Points on a hilly landscape, in no order, each with its height.
A ball rolls from a point to whichever of its 3 nearest points has the largest drop for the distance, and stops where none of them is lower. Distance is the straight distance between rows; heights are no part of it.
pasi: | 123 | 157 | 166 | 109 |  66 |  48 |  80 | 120 |  99 |  87 |  h=330
bizu: |  97 |  68 | 144 |  58 | 120 | 117 | 121 |  80 |  81 |  82 |  h=412
zot: | 143 |  84 | 121 | 102 | 100 | 126 | 123 | 115 |  58 | 107 |  h=207
zozu: |  85 |  92 | 149 |  49 | 106 | 101 |  97 |  88 |  95 |  76 |  h=351
zuru: |  61 | 134 | 110 |  76 |  77 |  56 |  66 | 102 | 133 |  73 |  h=441
vuv: |  92 | 129 | 142 |  72 |  79 |  76 |  77 | 108 | 103 |  82 |  h=413
Pesub: |  94 | 140 |  92 | 135 | 100 |  67 |  78 | 119 |  98 | 106 |  h=286
lemo: |  88 |  94 |  40 | 138 | 119 | 104 | 103 | 103 | 113 | 122 |  h=246
nuge: | 118 |  67 | 103 |  84 | 100 | 129 | 128 |  96 |  78 |  95 |  h=374
Lop: | 111 | 141 |  87 | 171 | 110 |  78 |  97 | 134 |  72 | 133 |  h=241
kiz: | 115 | 141 | 122 | 115 |  84 |  78 |  80 | 120 |  93 | 101 |  h=848
tusal: | 125 | 126 | 155 |  89 |  80 |  84 |  86 | 116 |  82 |  98 |  h=527
kar: |  57 | 127 |  64 | 124 | 108 |  70 |  74 | 107 | 129 | 105 |  h=185
tavok: |  91 |  64 | 120 |  63 | 112 | 120 | 121 |  71 | 100 |  89 |  h=522
tob: | 125 | 103 | 108 |  98 |  97 | 109 |  97 | 109 |  87 | 100 |  h=265
kavim: | 103 |  64 |  90 |  84 | 105 | 123 | 118 |  88 | 102 | 102 |  h=404
pog: | 132 |  87 | 132 |  87 | 100 | 117 | 116 | 111 |  62 | 104 |  h=221
munip: | 119 |  77 |  70 | 113 | 103 | 126 | 121 |  98 |  93 | 102 |  h=443
guka: | 123 |  63 |  63 | 115 |  98 | 136 | 136 |  98 |  84 | 104 |  h=502
Forub: | 104 |  50 |  85 |  87 | 101 | 133 | 138 |  70 | 102 | 100 |  h=431
gep: |  72 |  86 | 112 |  55 | 100 | 104 |  91 |  74 | 130 |  87 |  h=517
nuvat: |  85 | 112 |  71 | 117 | 107 |  92 |  83 | 106 | 121 | 104 |  h=199
mebuk: |  68 |  73 | 133 |  44 | 114 | 106 |  99 |  63 | 115 |  85 |  h=393
nogad: | 102 | 125 |  70 | 147 | 113 |  85 |  92 | 127 |  89 | 121 |  h=222
liv: | 124 | 138 | 108 | 152 |  99 |  83 |  91 | 126 |  80 | 122 |  h=299
sude: |  78 | 129 | 102 |  88 |  86 |  75 |  71 | 105 | 126 |  82 |  h=345
Gara: |  84 |  45 |  91 |  72 | 107 | 125 | 127 |  49 | 116 |  97 |  h=448
git: | 101 |  53 |  45 | 115 | 102 | 131 | 128 |  65 | 124 | 109 |  h=578
seb: | 142 | 107 | 100 | 130 |  97 | 111 | 105 | 119 |  73 | 115 |  h=343
zum: | 110 |  80 | 118 |  76 | 103 | 117 | 112 | 102 |  84 |  96 |  h=320
masu: |  91 |  74 |  62 | 100 | 107 | 119 | 108 |  80 | 122 | 109 |  h=454
rumur: |  65 | 118 |  79 |  94 |  95 |  82 |  77 |  93 | 139 |  90 |  h=439
tofen: |  72 | 101 |  55 | 119 | 112 |  97 |  85 |  95 | 131 | 108 |  h=211
lamif: | 129 | 155 | 141 | 134 |  84 |  62 |  86 | 124 |  88 | 103 |  h=755
Bak: |  54 | 123 |  54 | 137 | 116 |  72 |  84 | 112 | 115 | 115 |  h=172
gopa: | 126 |  79 | 162 |  66 | 117 | 116 | 126 |  95 |  51 |  87 |  h=248
tipul: |  70 | 102 | 109 |  62 |  91 |  92 |  79 |  83 | 137 |  84 |  h=644
vetat: |  98 | 123 | 120 |  90 |  84 |  87 |  79 | 112 | 104 |  94 |  h=694
busam: |  94 |  60 |  74 |  86 |  99 | 125 | 121 |  68 | 119 | 104 |  h=446
pigar: |  84 |  68 |  80 |  78 | 101 | 120 | 107 |  65 | 128 | 102 |  h=449
zosed: |  98 | 152 | 135 |  91 |  74 |  53 |  69 | 112 | 109 |  84 |  h=167
navu: | 108 |  93 | 136 |  70 | 100 | 113 | 104 | 101 |  82 |  93 |  h=205
ker: | 109 |  99 |  90 | 105 | 100 | 108 |  98 | 109 |  99 | 103 |  h=233
mun: | 112 | 107 |  65 | 132 | 112 | 104 |  99 | 116 |  94 | 114 |  h=226
Tib: | 142 |  82 |  78 | 128 | 100 | 130 | 126 | 114 |  74 | 113 |  h=421
Ros: |  72 | 120 |  54 | 150 | 121 |  80 |  88 | 121 |  99 | 124 |  h=209
gid: |  89 |  91 |  97 |  78 |  96 | 108 |  88 |  90 | 120 |  94 |  h=572
Buna: | 135 |  60 | 108 |  99 | 101 | 139 | 143 | 103 |  54 |  97 |  h=298
Katos: |  79 | 137 |  89 | 116 |  97 |  67 |  75 | 117 | 114 |  97 |  h=217

Where does a ball stop that starts at each point below?
masu: zot
Katos: Bak
pigar: zot
tusal: zosed
nuge: zot
Gara: zot
nuvat: Bak
Lop: Bak
